A landscape with many valleys, sampled at points; each row gives a point and its height.
A ball rolls from a point to the lowest of its 2 nearest points, and stops where none of them is lower. Distance is the straight distance between rows; heights are no part of it.
netod: [ 1.62  1.25  0.82  0.98  1.96  0.67  1.30 -1.50 -0.05 -2.32  2.44  2.31
  0.85  2.36  0.67 -1.89  1.63  3.05 -1.06  4.08 -1.43 -2.00 -0.44]  (h 5.75)
Mipip: [ 2.91  0.89 -1.49 -1.16 -1.39 -0.71 -2.11 -3.35 -0.30 -1.06  1.15  2.25
  1.96  1.44 -1.54 -2.15  1.80  1.43 -3.00  2.61  1.71  1.03 -1.07]  (h 5.94)
metu: [ 0.09  1.50  1.88 -1.08 -0.52  0.36  1.03  0.81  0.85  2.19 -3.58 -1.54
 -2.37 -0.60  2.46  0.39  0.34 -1.44  0.80 -0.88 -0.94  0.49 -0.96]  (h 2.23)
Peg: [-1.80  0.08 -2.15 -3.04 -0.76 -1.65 -0.41 -2.91 -1.41  0.13 -0.93  1.02
  1.13 -2.00  0.43 -2.66 -1.04 -0.13 -1.90  3.15  2.37  1.03 -2.71]  (h 5.44)
kopu: [-2.16  2.12  0.87 -1.66 -0.07 -0.32 -0.49 -2.99  2.31  0.76  0.60  0.96
  0.68 -1.15 -2.76 -0.63  0.19 -0.13 -0.28  1.68  0.90  2.12 -1.15]  (h 7.54)
supuv: [ 1.56  1.93 -2.32 -0.06 -0.62 -1.44 -2.47 -2.29 -2.24 -1.60  4.62 -0.06
  1.02  0.68  1.43 -1.88  1.82  0.70  0.59  1.87 -0.55 -2.32  0.68]  (h 5.40)
Gesir: [-0.51  1.54  0.39 -0.06 -3.64  0.01  1.34 -2.40  4.49  0.70 -0.69 -3.68
 -1.87  1.52 -0.51  0.45  0.03  1.83 -0.45 -0.76  0.51  1.25  2.83]  (h 7.74)
laliv: [ 3.89 -1.55 -0.68 -1.53 -1.87 -1.81 -3.02 -3.45 -0.70 -2.56  1.92  0.14
  0.69  0.94 -2.50  0.88  3.50 -0.14 -0.17  0.58  3.65 -0.27 -0.30]  (h 6.35)
ral: [-0.63  1.31 -0.95 -2.88 -0.85 -1.50 -0.29 -2.97  0.87 -1.16 -1.32  2.05
  0.28  0.41  0.39 -0.91 -1.35  0.91 -2.81  2.84  0.53  3.01 -3.09]  (h 5.61)
kamav: [ 1.04 -4.99  1.30  3.08  2.65 -2.27  0.98  3.11 -2.64  2.42 -0.63  0.28
  3.22 -2.86 -0.20  1.24  0.48 -0.78  0.58 -1.06 -2.35 -1.70 -1.42]  (h 3.05)
Vuses: [-1.62 -0.07  1.28  2.38  0.22  2.42  2.23  4.01 -0.47  3.10 -2.95 -1.38
 -2.29 -0.67 -1.15  1.06  0.04  1.03  1.29 -0.19 -2.44 -0.12  1.40]  (h 4.93)
Lebob: [-1.62  1.47  1.36  1.68  0.42  1.59  0.30 -1.03  2.36  0.63  2.73  1.11
  0.32  0.51 -2.75  1.45 -1.07  1.88 -0.40  1.27 -2.25 -0.05  1.09]  (h 6.86)
pozu: [ 0.46  1.27 -0.54  0.37  0.33  1.70  1.77 -2.54  2.55 -2.69  1.06  0.92
  0.28  3.12  2.62  2.06 -0.98 -0.57 -0.60 -2.39 -0.61  1.67  0.36]  (h 3.32)
vobed: [ 2.26 -1.31 -1.26 -2.21 -2.03 -0.94 -2.48 -2.55  0.34 -2.03 -0.29  0.95
  1.44  0.46 -4.17 -0.79  2.46  0.15 -1.86  1.67  4.11  1.31 -1.35]  (h 6.14)
vabif: [-3.45 -0.83  1.58 -0.61  1.02  0.27  5.27  1.72  4.30 -0.07 -3.26 -2.65
 -0.72  0.56 -0.16 -1.21 -1.83  2.48  0.89  0.35 -1.57  2.52  0.77]  (h 7.04)
Rifo: [-2.79  1.80  0.32 -2.36 -2.26 -0.11 -1.08  1.22  0.33 -0.30 -3.30 -0.96
 -2.74 -0.55 -2.03 -2.34 -3.25  1.20 -3.03  0.38  0.83  2.50 -1.80]  (h 3.86)
gaka: [-0.79 -2.80 -1.97 -0.95 -0.63 -0.76 -0.11  0.18 -4.08  1.24 -0.85 -0.91
  2.20 -4.64  0.66 -3.76 -1.06  0.09 -1.78  0.44 -1.30 -1.89 -0.91]  (h 3.73)
pizuf: [-2.91  2.55 -1.24 -1.00 -0.93  0.55  0.04 -1.55 -0.64 -1.89  0.32  2.45
 -0.64  0.19 -3.21 -1.46 -1.38  2.90 -3.68  2.50 -0.16  3.87 -0.84]  (h 7.11)
zule: [ 0.98 -1.88 -1.75  1.82  1.64 -3.46 -1.36  2.94 -3.68  0.91  4.56 -1.12
  1.65 -2.90  3.09  0.81  0.91  1.44  1.57 -1.61 -0.92 -5.19 -0.06]  (h 1.96)
zifol: [ 1.01 -0.43  0.07 -1.51 -1.01  1.10 -0.97 -1.13  1.76  1.59 -2.45 -0.38
 -1.70  2.25  0.27 -0.02 -2.34  0.72 -0.63  0.88  1.66  1.38  1.47]  (h 5.78)
vob: [ 0.20  0.53  1.39  1.55 -0.29  0.68 -2.67  0.35  0.66  1.34  3.28  0.63
  0.88 -0.29 -2.47  0.98 -1.30  0.47 -0.93  0.45 -2.07 -1.50  0.76]  (h 6.79)
vaz: [-0.19 -0.26 -0.61 -0.17 -0.43  1.40 -0.45  0.79  0.66  4.37 -1.86 -0.13
 -1.50  0.30 -0.37  1.48 -2.41  0.79  1.57  0.71  0.58  1.24  3.39]  (h 5.87)
gif: [ 1.73 -1.39 -0.06  0.65 -0.84  0.90 -2.26  1.37 -0.85  5.28 -1.30 -0.35
 -0.94  0.51  0.50  1.85 -1.86  0.34  0.38 -0.43  0.65 -0.51  1.80]  (h 5.93)
bimup: [ 0.54  0.97 -1.48  1.19 -2.11  1.17  1.18 -1.11  1.75  0.71 -0.67 -2.06
 -2.27  1.97  1.57  3.63  0.15 -0.14  1.94 -2.25  2.06  1.19  3.74]  (h 2.86)
Vafos: [ 1.49  2.04  0.45 -0.14 -2.43  1.98  1.08  2.69  3.29  1.39 -3.39 -2.51
 -1.56  1.32 -0.14 -0.97  1.20 -0.51 -0.55 -5.28  0.09  2.20  0.66]  (h 7.68)
kodo: [ 0.66  2.00 -2.12 -0.79 -1.26  0.17  0.30 -1.17  1.33 -5.85  0.28  0.18
  0.38  0.64  0.93  1.00  2.17 -3.07 -0.50 -2.55  0.42  2.32 -0.97]  (h 3.87)
Dem: [ 1.87 -0.69 -2.74 -0.04  0.99 -0.60 -1.12  0.68 -3.55  0.84  3.28 -0.83
  2.26 -1.72  2.23 -3.16  1.49 -0.41  1.87 -1.98  1.52 -4.42  0.38]  (h 3.81)
tima: [-2.23  2.11 -0.01 -0.14 -1.56  1.65  1.95 -1.55  3.46 -1.92  0.17 -0.17
  0.62  1.05 -1.70 -0.16 -0.97  1.32 -2.66 -1.21 -1.52  2.88 -0.50]  (h 6.95)
sorul: [-3.01  0.02  0.70 -1.96  1.43 -0.32 -0.14 -1.69 -0.07  1.79  0.91  1.67
  1.27 -1.51 -2.91 -1.92 -1.85  1.10 -0.62  2.02  0.41  2.49 -1.47]  (h 7.40)
fos: [ 0.49 -5.27  1.08  2.02  1.87 -3.13  0.21  1.68 -2.21 -2.07 -1.99 -0.22
  3.08 -1.26 -1.11 -3.23  0.21 -1.36 -0.71  1.53 -1.45 -1.33 -1.04]  (h 4.28)
Boto: [ 0.91 -0.22 -2.05  0.07 -1.27  0.97 -0.68  0.19 -0.66  2.79 -3.02  0.08
 -0.94 -0.21 -0.24  3.34  0.90 -2.38  1.87 -1.59  2.78  3.24  1.67]  (h 4.37)
vekan: [ 0.00 -1.26 -0.03  0.17 -0.68 -0.92 -1.58 -0.19 -3.52  0.34  0.36 -0.11
  0.23 -1.64  3.29  0.62 -1.30 -1.44 -0.86  1.43 -3.12 -1.68 -0.52]  (h 3.44)
falep: [-0.83  1.52 -0.92  2.64 -0.19  0.24 -1.85  2.00 -1.77  2.44  3.34  0.29
 -0.68 -1.35  0.91  3.89  0.43 -0.50  1.63 -0.75  0.64 -2.56  1.05]  (h 1.93)
gisob: [-1.48  2.20  1.33  0.95 -0.78  1.38  2.49 -2.27  4.82 -0.17  1.92 -0.89
  0.89  1.66 -2.10  0.66 -0.22  2.23 -0.88 -1.28 -1.88  1.96  1.24]  (h 6.91)
biv: [ 1.43  0.83 -0.24  0.50  0.91 -0.44 -0.57  0.16 -1.89  4.31  0.79  0.35
 -0.93 -0.20  2.92  2.91  1.38 -1.80  3.35 -2.33  2.66 -0.63  0.04]  (h 3.49)
zonur: [ 1.33  0.01 -0.59  0.43 -2.11  0.66 -0.01 -1.58  1.68 -2.04 -0.65 -1.64
 -1.49  1.87 -0.64  4.07  1.51 -0.72  1.20 -2.17  2.45  1.70  2.29]  (h 2.61)
velof: [ 3.45  2.37 -0.85  0.10 -0.20 -0.22 -1.15 -2.89 -1.02 -1.03  2.22  2.77
  1.57  2.27  0.37 -2.86  2.51  3.33 -2.48  3.46  0.26 -0.97 -0.32]  (h 5.85)
tuzo: [-0.15 -0.49 -1.41  2.09  0.33 -1.80 -2.37  2.30 -3.16  1.47  4.50 -0.08
  0.68 -1.99  2.87  3.01 -0.26  0.17  0.74 -0.16 -0.95 -4.01  0.30]  (h 1.47)
fas: [ 0.95  0.33 -1.12 -1.27 -1.59 -0.01  1.42 -4.07  2.63 -2.88 -1.47  0.54
  0.02  2.29 -1.34  3.11  1.94  1.15 -0.97  1.07  2.65  3.82 -0.20]  (h 3.82)
zelip: [ 1.89  1.36 -0.18  0.57  1.96 -1.54 -0.40 -0.90 -1.24 -2.56  5.23  1.36
  0.07  2.62  2.01 -1.12  1.42  2.66  0.67  2.27 -1.62 -3.31  0.23]  (h 5.62)
Nosi: [ 0.33  1.20 -0.27  0.44  0.88  0.67  0.87  0.85 -1.70 -4.22  2.16  0.49
 -2.04  2.12  3.97 -0.57 -0.13 -0.38  0.58 -1.74 -1.24 -2.54  0.45]  (h 5.27)
mika: [-1.54 -1.06  1.92 -0.60  1.96  0.91  2.81  1.73  3.42  1.74 -2.42 -0.73
 -0.70  0.55 -0.95 -0.18 -2.26  1.59  1.70  0.51 -2.01  2.09  1.92]  (h 7.08)
mefe: [-0.64 -1.20 -0.19  2.30  2.04 -1.12  0.61  1.12 -2.04 -2.70  2.02 -0.44
  1.84 -1.44  0.56 -1.22  1.69 -1.31  1.91  3.17 -2.68 -2.89 -0.15]  (h 3.45)
sokik: [ 0.00 -0.06 -0.09 -0.55  1.63  1.06 -0.54 -0.11  0.02 -2.02  1.22  2.88
  2.20  0.64  0.39 -1.13 -1.97 -0.42 -1.97  1.65 -4.16  1.05 -1.26]  (h 7.71)
dasu: [-0.86 -5.06 -1.91  0.89  1.29 -1.43  1.64  0.32 -3.63  0.35 -0.19 -0.51
  3.48 -4.48 -0.92 -3.16 -0.98  1.23 -0.76  1.09 -0.90 -2.85  0.19]  (h 3.94)
piz: [-0.83  0.89  1.39  0.96 -1.87  1.72  1.40 -0.52  2.55  1.68 -0.70 -2.71
 -2.86  1.36 -0.27  0.45 -0.96  2.41  0.57  1.15 -0.09 -1.44  3.28]  (h 7.76)
bem: [-0.41 -2.86  0.97 -1.06  2.60  0.27  0.39  0.32 -0.88  0.22 -0.42  1.39
  2.56 -0.73 -0.36 -2.59 -1.22 -0.52 -0.23  1.90 -0.41 -1.05 -1.70]  (h 4.44)
razu: [-3.18 -1.56  2.34  1.08  0.91  0.69  1.00  2.84 -2.12  1.68 -2.70 -0.80
 -1.44 -1.78 -2.35 -0.69 -0.50  0.46  0.30  1.69 -1.28 -0.43  0.09]  (h 4.74)
dom: [ 2.63 -4.00  0.40  2.83  2.91 -2.74  0.74  3.18 -2.50  2.45  1.74 -0.32
  2.98 -3.56  0.92  0.71  1.79  0.36  0.93 -2.98 -1.58 -3.62 -1.75]  (h 2.87)
dezof: [ 0.00 -2.80  3.07 -0.06  2.34 -0.42  2.47  0.36  1.88 -0.19 -3.71 -1.22
 -1.50  1.76  1.83  0.14 -0.97  0.45  1.69  2.40 -0.15 -0.79 -0.02]  (h 4.96)
Ses: [-1.05  0.77 -1.21 -2.63  0.08 -1.03 -0.03 -0.93 -0.89 -0.33 -1.63  0.44
  0.84 -2.24  2.59 -1.87 -0.12 -2.74 -0.29  1.73  0.22  0.23 -2.96]  (h 5.20)
mul: [-2.90  1.08 -0.42 -2.17  1.64 -0.43  0.53 -0.87 -1.28 -0.65  0.78  2.31
  0.63 -0.59 -2.67 -3.46 -1.71  3.14 -2.48  3.63  0.74  2.57 -2.79]  (h 7.25)
pipop: [ 0.15  1.69 -0.42  0.24  0.41  1.10  0.48 -0.13 -0.10  4.17 -1.33  0.03
 -0.65 -1.03  0.82  2.53  1.66 -2.51  3.07 -1.65  2.03  1.15  0.21]  (h 3.95)
nof: [ 0.24  0.60  0.85  3.16  0.48  3.00  0.71  4.30 -1.98  3.64 -0.84 -0.76
 -2.56  0.03 -0.49  1.27  1.18  0.52  1.44 -1.07 -0.55 -2.28  0.65]  (h 5.05)
batus: [-0.42  3.36  1.67  0.47 -0.11  0.21  1.89  0.62  0.41 -1.45  1.46 -1.01
 -2.55  0.80  2.56  0.31  2.01 -1.27  1.82 -5.26  0.07 -1.52  0.27]  (h 2.10)
foro: [-0.80 -0.23  0.74 -2.05  1.16  1.13 -1.03  2.41  0.03  4.42 -2.66  0.71
  0.40 -1.12 -2.74 -1.94 -1.98 -0.24  0.21 -1.97  0.99  3.23 -0.82]  (h 7.26)
Runu: [ 1.80 -2.81 -1.54  2.54  2.68 -2.95  0.65  2.57 -1.81  0.60  3.82 -1.86
  3.79 -4.64  0.66 -0.69  1.84  1.15  1.82 -2.15 -1.73 -4.95  0.13]  (h 2.51)
Fovis: [ 1.49  1.82  0.38 -0.39 -2.05  2.55 -0.53  1.74  1.55  0.69 -2.99 -1.11
 -2.08  0.83 -1.30 -1.32  1.86 -1.34 -0.47 -3.22  3.27  0.33  0.28]  (h 7.59)
nakek: [-0.34  0.57 -1.10 -1.37  0.13 -1.45 -0.20 -0.57 -2.53  0.47  0.10 -0.79
  1.51 -3.45  3.46 -1.60  1.92 -3.14  1.26  0.57 -1.12 -1.24 -2.02]  (h 4.91)
vosob: [ 1.69 -1.54  0.88  0.58  2.18 -0.90  0.26  2.27 -2.95  1.07  1.49 -0.80
  1.42 -1.86  1.53 -2.96  2.83 -1.07  2.28 -1.24  0.80 -4.57 -1.35]  (h 4.16)
nom: [ 1.76 -0.58 -2.28 -0.28 -0.61  0.20 -2.24 -2.02 -0.25 -2.27  1.81  2.71
  2.85  0.57 -2.83  0.98  0.95 -1.49 -1.22  0.37  0.36  2.68 -0.06]  (h 7.55)
fafab: [ 2.63  0.23  1.66  0.62 -0.33 -1.62 -3.94  0.12  0.99  2.85  2.71 -0.30
  0.09  0.54  0.12  3.41 -0.81 -0.53  0.71 -2.63 -0.22 -0.56  1.02]  (h 6.66)
vig: [-2.69  0.90  0.93 -1.42  0.13  0.50  1.21  1.08  0.57 -2.88 -1.94  0.51
 -1.00  0.11 -1.55 -3.64 -1.67  1.78 -2.99  2.92 -0.61 -0.33 -2.97]  (h 4.19)
goli: [ 0.17  0.94 -1.26  0.22  0.87  1.28 -1.21 -1.45  0.36 -0.70  2.38  3.15
  2.20  0.37 -0.64  0.31 -1.09 -1.30 -0.95  0.44 -1.53  1.47 -0.16]  (h 7.65)
giliz: [-1.31  0.50  1.43 -2.12  1.39  0.63  1.02  2.16  2.91  3.14 -2.89 -0.39
 -0.70 -0.46 -1.67 -1.68 -1.85  0.54  1.05 -0.66 -0.14  2.99  0.40]  (h 7.16)
kup: [ 3.90 -1.15  1.02 -1.25 -1.16 -2.32 -3.53 -3.27  0.80  0.54  2.17 -0.04
  0.41  1.44 -0.82  1.67  1.12 -0.79  0.26 -1.15  3.00  0.12  0.17]  (h 6.51)
Sab: [-2.95 -2.42  0.81  2.32  0.77 -0.62  0.97  1.54 -3.42  1.75 -0.23 -0.18
  1.08 -3.44 -2.03 -0.37  0.54  0.08  1.05  2.63 -0.63 -2.68 -0.23]  (h 4.43)
Zasoz: [ 0.26 -0.63 -0.37 -0.89 -0.18  0.91 -2.16  0.01  0.08  2.43 -0.84  1.69
  1.63 -0.86 -2.36  0.06 -0.92 -2.15 -0.49 -1.74  1.37  2.41 -0.08]  (h 7.37)
vadup: [-2.47  1.97 -1.24 -0.76 -1.64  0.77 -0.06 -0.85  1.26 -3.07 -0.39  1.27
  0.26 -0.15 -2.93  0.03 -1.45 -0.06 -3.22 -0.58 -1.51  4.53 -0.71]  (h 7.01)
zapu: [ 1.52  2.47 -0.36 -0.69 -0.35 -0.06 -1.06 -2.61  0.32 -2.27  2.87  0.89
 -0.31  1.31  0.75 -1.51  2.05 -0.58  0.15  0.68  1.85 -1.10 -0.40]  (h 5.06)
Kap: [-1.87 -5.16  1.05  2.03  1.17 -2.66  0.99  1.71 -4.01  0.14 -1.40 -0.44
  2.18 -3.32 -2.19 -1.84 -0.68  0.09 -0.72  1.72 -1.05 -1.11 -0.78]  (h 4.14)
vugug: [ 0.73 -3.10  3.28  2.41  1.96 -0.31  2.55  0.51  1.60 -1.84 -1.61 -1.12
 -1.38  3.16  0.84  1.37 -1.18  1.44  0.67  1.71 -0.90 -1.82  1.32]  (h 5.03)
mak: [-1.20 -0.69  1.28 -1.62  2.52  1.04  2.42  0.06  1.69 -1.37 -2.97  0.82
 -0.19  0.81  1.93 -1.05 -1.28 -0.58  0.23  1.85  0.40 -0.06 -2.44]  (h 4.81)
Guba: [-0.03  3.74 -2.39 -0.22  0.27 -0.79 -0.58 -0.52 -1.09 -3.88  3.47  0.54
 -0.37 -0.01  2.62 -0.12  2.45 -2.88  2.34 -2.12 -0.72  0.12  0.46]  (h 3.96)
tav: [-1.37  1.00 -0.24  0.51 -1.24  0.45 -0.45 -0.82 -1.39 -1.08  0.32  0.08
 -1.17 -0.82  2.14  1.71 -1.35 -1.58 -1.07  0.88 -3.13  0.15  0.29]  (h 3.23)
saf: [ 1.36 -1.27 -1.01 -1.20 -2.73 -0.45  1.94 -2.57  4.68 -1.69 -2.05 -1.82
 -0.17  2.92 -3.29  2.10  0.99  3.12 -0.82  0.06  1.93  4.45  1.85]  (h 3.65)
por: [ 0.63 -2.52  2.85  1.80  1.79  1.90  0.71  1.58  0.43 -1.07 -0.51  0.30
 -0.80  2.67 -0.51 -0.38 -1.63  1.27 -0.22  1.75 -0.41 -2.83  0.69]  (h 5.08)
rimo: [ 0.63 -4.20 -0.08  3.08  1.62  0.37 -0.67  3.06 -2.99  2.45  1.45  0.37
  2.02 -1.24 -0.05  0.86 -1.21  1.20 -0.06  0.58  0.90 -5.05  0.39]  (h 6.04)
fezek: [ 1.28  1.67 -3.60 -1.81 -1.88  0.15 -1.25 -0.04  0.90 -5.60 -0.99  1.17
  1.16  0.42  0.00 -1.41  0.92 -2.61 -2.24 -0.38  0.26  2.29 -1.93]  (h 4.27)
Gura: [ 0.71  2.62 -1.38 -1.09 -0.60 -1.24 -1.60 -0.56 -1.72 -1.59  1.96 -0.69
  0.17 -1.53  3.00 -1.59  2.62 -3.23  1.81 -0.74 -0.58 -0.84 -0.66]  (h 4.46)
ziko: [ 1.30  1.64 -0.51  0.26 -0.83 -1.39 -1.87 -0.89 -1.86  0.28  2.23  0.01
 -1.67  0.30  1.44  2.39  2.08 -1.89  2.29 -2.78  2.84 -1.13  0.96]  (h 2.96)
Dis: [-0.76 -0.85 -0.03  3.14  3.03 -0.81  0.13  3.05 -1.78 -1.45  3.74  0.73
  1.26 -1.09  0.50  1.35  1.10 -0.49  2.53  1.16 -1.43 -3.85  0.37]  (h 2.76)
Zer: [ 0.89 -0.54 -0.85 -1.64 -1.29 -0.04 -0.54 -2.37  1.06 -2.29 -1.71 -0.12
 -0.30  0.08 -1.94  3.36  2.47 -2.03  1.27 -0.08  3.07  2.56  0.09]  (h 3.25)
Rir: [-2.04 -2.42  0.75 -1.05  2.73 -0.10  1.67  2.24 -1.39 -1.40 -3.25  1.24
  1.03 -1.22  0.44 -1.89 -1.30 -1.66  0.00  1.80 -0.65  0.41 -2.60]  (h 4.61)
bur: [ 1.20 -1.24 -1.08 -0.06 -1.35  1.06 -2.50 -1.19  0.36 -0.50  0.16  1.58
  0.94  1.08 -4.11  2.21 -0.43 -0.56 -0.98 -0.41  1.32  2.60  1.18]  (h 7.46)
Teg: [ 0.26  2.50  2.14  1.31 -0.25  0.58  1.21  1.50 -0.35  1.63 -0.69 -1.96
 -3.15 -0.23  2.65  1.87  1.77 -0.88  1.82 -2.77 -1.51 -1.01  0.00]  (h 1.58)
Pek: [ 0.90  3.16  0.94 -0.12  0.01 -0.92 -0.85  0.63 -0.36 -0.29  2.35  0.48
 -2.97  1.41  0.98  0.84  2.51 -1.16  2.77 -5.31  2.37 -1.41  0.80]  (h 2.50)
lebe: [ 0.63 -2.51  2.03  0.62  2.17  0.97  1.07  2.43 -2.14  3.20 -2.77  0.06
  0.08 -0.43  0.64 -0.67  0.48 -0.78  1.30  0.00  0.53 -1.78 -1.06]  (h 4.47)
vaguz: [ 0.03 -3.34  0.76 -0.45 -0.62 -2.18 -0.62 -0.65 -3.01  0.84 -0.18 -1.38
  1.49 -3.02  1.68 -1.62 -1.19 -0.14 -1.60  1.67 -2.58 -2.57 -1.27]  (h 3.57)
Tes: [-0.30 -1.26  1.47 -0.13  1.25  1.04 -0.10  0.37 -0.66  2.16 -0.07  0.69
  0.67 -0.69  0.15 -0.19 -0.86 -0.92  0.74  0.69  0.11 -1.62 -0.34]  (h 4.59)
gav: [-4.01  1.66  0.04 -0.84 -1.03  1.07  4.39 -0.47  4.38 -0.84 -1.77 -2.07
  0.28  0.86 -0.14 -1.15 -1.67  1.85 -1.42 -0.93 -0.51  2.35 -0.91]  (h 6.99)
Forig: [ 0.70 -0.09  1.54  1.53  0.56  2.48  0.29  1.82 -1.06 -1.97  0.90 -0.12
 -1.88  2.21  1.98 -0.29 -0.77  0.19 -0.31 -1.05 -1.01 -3.48  0.96]  (h 5.16)
mus: [ 1.60 -3.01  2.59  1.38  2.10 -0.65  0.83  2.98 -2.48  0.07 -1.82 -0.73
  0.34 -0.36  0.99 -2.66  2.51 -1.51  1.17  0.03  1.20 -3.72 -1.73]  (h 4.35)
zabik: [-1.33  1.96  0.28 -1.22 -1.77 -0.14  0.30 -1.83  0.51 -0.17 -2.35 -0.74
 -1.93 -0.90  2.79  1.78 -0.34 -2.31 -0.25 -0.42 -0.59  1.47 -0.73]  (h 2.80)
koga: [ 1.93 -2.57  1.48  1.88  1.34  0.64 -1.56  3.41 -1.63  4.30  0.32 -0.37
 -0.07  0.53  0.60  1.60 -1.35  1.33  0.83 -0.50  0.51 -3.90  0.96]  (h 5.98)
boru: [-1.37  2.13 -0.35  0.78 -1.52  0.07  0.13 -3.31 -0.10 -0.72  1.01  2.43
 -0.33  0.73 -2.02  1.18 -0.76  3.28 -3.41  2.94 -2.08  2.89  0.47]  (h 7.19)
vus: [-0.72  0.17  0.79  3.54  2.48  0.06  0.00  4.35 -1.28  0.66  2.54  0.48
 -0.46 -0.88  1.11  4.01  0.51 -0.27  2.25 -0.89 -2.07 -2.82  0.09]  (h 2.32)
Vik: [-3.28  1.38 -0.82 -0.95 -0.17  1.30  3.68  1.63  1.61  2.14 -4.54 -1.30
 -1.84 -0.98  1.35  0.73 -1.31 -0.19  1.12 -1.30 -0.83  3.76  0.64]  (h 4.94)
Zuso: [-0.07  2.85 -1.60  0.24 -0.10  0.19  1.58 -2.60  1.08 -4.93  2.51  0.97
 -0.06  1.78  2.98  1.43  1.27 -1.67  0.38 -2.47 -0.49  1.33  0.00]  (h 3.53)
sele: [-0.43  1.51 -0.15 -0.89 -0.82  2.57 -0.73  0.25  1.76 -0.45 -1.29  0.74
 -0.21  0.20 -1.99 -1.24 -0.13 -1.59 -0.76 -1.39  1.75  1.22 -0.06]  (h 7.48)
Rusal: [-1.73  1.15 -0.84 -0.20  0.38  1.17  1.18  0.54 -0.65 -3.84 -0.15  0.59
  0.67  0.25 -0.66 -4.65  0.78  1.14 -1.73  4.68 -1.84 -1.62 -1.69]  (h 4.49)
Lizis: [ 2.99 -0.64  1.41 -0.34 -1.42 -1.29 -3.33 -2.31  2.36  2.30  1.01 -0.34
 -0.14  1.58 -1.05  2.90 -0.75  0.21  0.25 -0.60  0.63  1.12  1.73]  (h 6.60)
tuto: [ 0.79  0.12  0.80 -2.09 -0.71 -0.34 -0.77 -2.96  1.73  0.43 -1.58  0.98
 -0.67  1.91  0.62 -0.36 -1.92  1.16 -2.48  2.04  0.12  1.72 -1.05]  (h 5.70)
Nidiv: [ 2.24  0.18 -0.09  1.03 -0.59 -0.84 -4.07 -0.16 -0.38  0.22  4.36  1.06
  1.47  0.39 -0.45  1.63 -0.99 -0.53 -1.02 -1.45 -1.30 -1.16  0.49]  (h 6.73)
vom: [ 1.19  0.15  1.08 -1.08  0.11  0.00 -1.89 -1.32 -0.06  0.77  1.36  0.68
  0.73 -0.17  0.72 -1.44  0.24 -1.56 -0.25 -0.14  0.84 -1.59 -0.78]  (h 4.77)
lilat: [-0.81  1.43  0.07 -2.35 -2.17 -1.26  2.14 -1.76  6.17  1.59 -1.86 -2.39
 -1.36  0.58 -1.23 -0.98 -0.68  1.87  0.40  0.26  0.73  4.08  2.55]  (h 7.72)
Vakof: [ 1.76  0.50 -2.09 -0.35  0.22 -2.08 -2.17  0.62 -4.39  0.63  3.41  0.42
 -0.55 -0.25  3.20 -0.40  1.55 -1.26  2.41 -3.09  2.04 -3.08  0.41]  (h 3.43)
ruga: [ 0.34 -1.53 -1.62 -1.99 -3.06 -0.07  0.05 -0.56  2.88 -1.43 -3.60 -1.91
 -1.71  1.82 -3.62  1.10 -0.60  2.11 -1.03 -0.09  2.50  4.73  2.38]  (h 3.52)
niz: [-1.67 -0.59  2.05 -2.16 -0.59 -0.26 -1.21  1.05 -0.27  0.25 -2.46 -0.49
 -1.11 -0.73 -1.46 -3.46 -2.07  0.82 -2.79  1.81 -0.45 -0.59 -2.04]  (h 4.01)
Sep: [-1.48  1.02 -0.68 -1.82 -3.55  0.02 -0.86  0.00  2.21 -1.19 -3.12 -1.55
 -2.38  0.61 -3.91 -0.96 -1.64  1.65 -2.83 -0.40  2.28  3.71 -0.08]  (h 3.69)
poson: [-1.24  1.60  0.45 -1.66 -1.47 -0.54  0.08 -2.02  4.35  0.71 -1.43 -0.67
 -0.54 -0.16 -2.92  0.98 -0.11 -0.27  0.22 -0.51  0.84  4.41  0.74]  (h 7.66)
zuka: [-0.37  0.47  0.59  1.58  0.68  2.12  2.66 -0.47  2.02 -0.90  1.01 -0.74
 -0.89  3.02  2.68  2.53 -1.69  1.35  0.83 -1.73 -1.05 -0.66  1.79]  (h 3.17)
sala: [-0.53  0.40 -2.45 -0.71 -0.95  1.18  1.25  0.65  1.30  1.91 -4.18 -0.22
 -1.43 -0.05  0.38  2.64 -0.73 -1.38  1.30 -1.71  0.84  5.08  2.13]  (h 4.67)
Gipos: [-0.23 -0.50 -0.89  0.09  1.45  0.69  0.04  1.09 -1.81 -3.47  0.41  0.20
  1.04  0.05  1.34 -3.31  0.67 -0.77  0.01  3.07 -2.34 -2.23 -0.98]  (h 4.05)
Savo: [-0.01  1.43 -0.83  1.83 -0.77  0.85  0.37 -0.53  0.41 -0.35  1.96 -0.57
 -2.63  2.68  2.86  4.06 -1.17  0.95  1.18 -2.26  0.99 -1.31  2.76]  (h 3.03)

For each start below, name the point where the ball stops.
Forig: bem
koga: zonur
sala: Teg
Ses: zonur
Gesir: pizuf
fezek: zonur
Rusal: tuzo
lebe: Teg
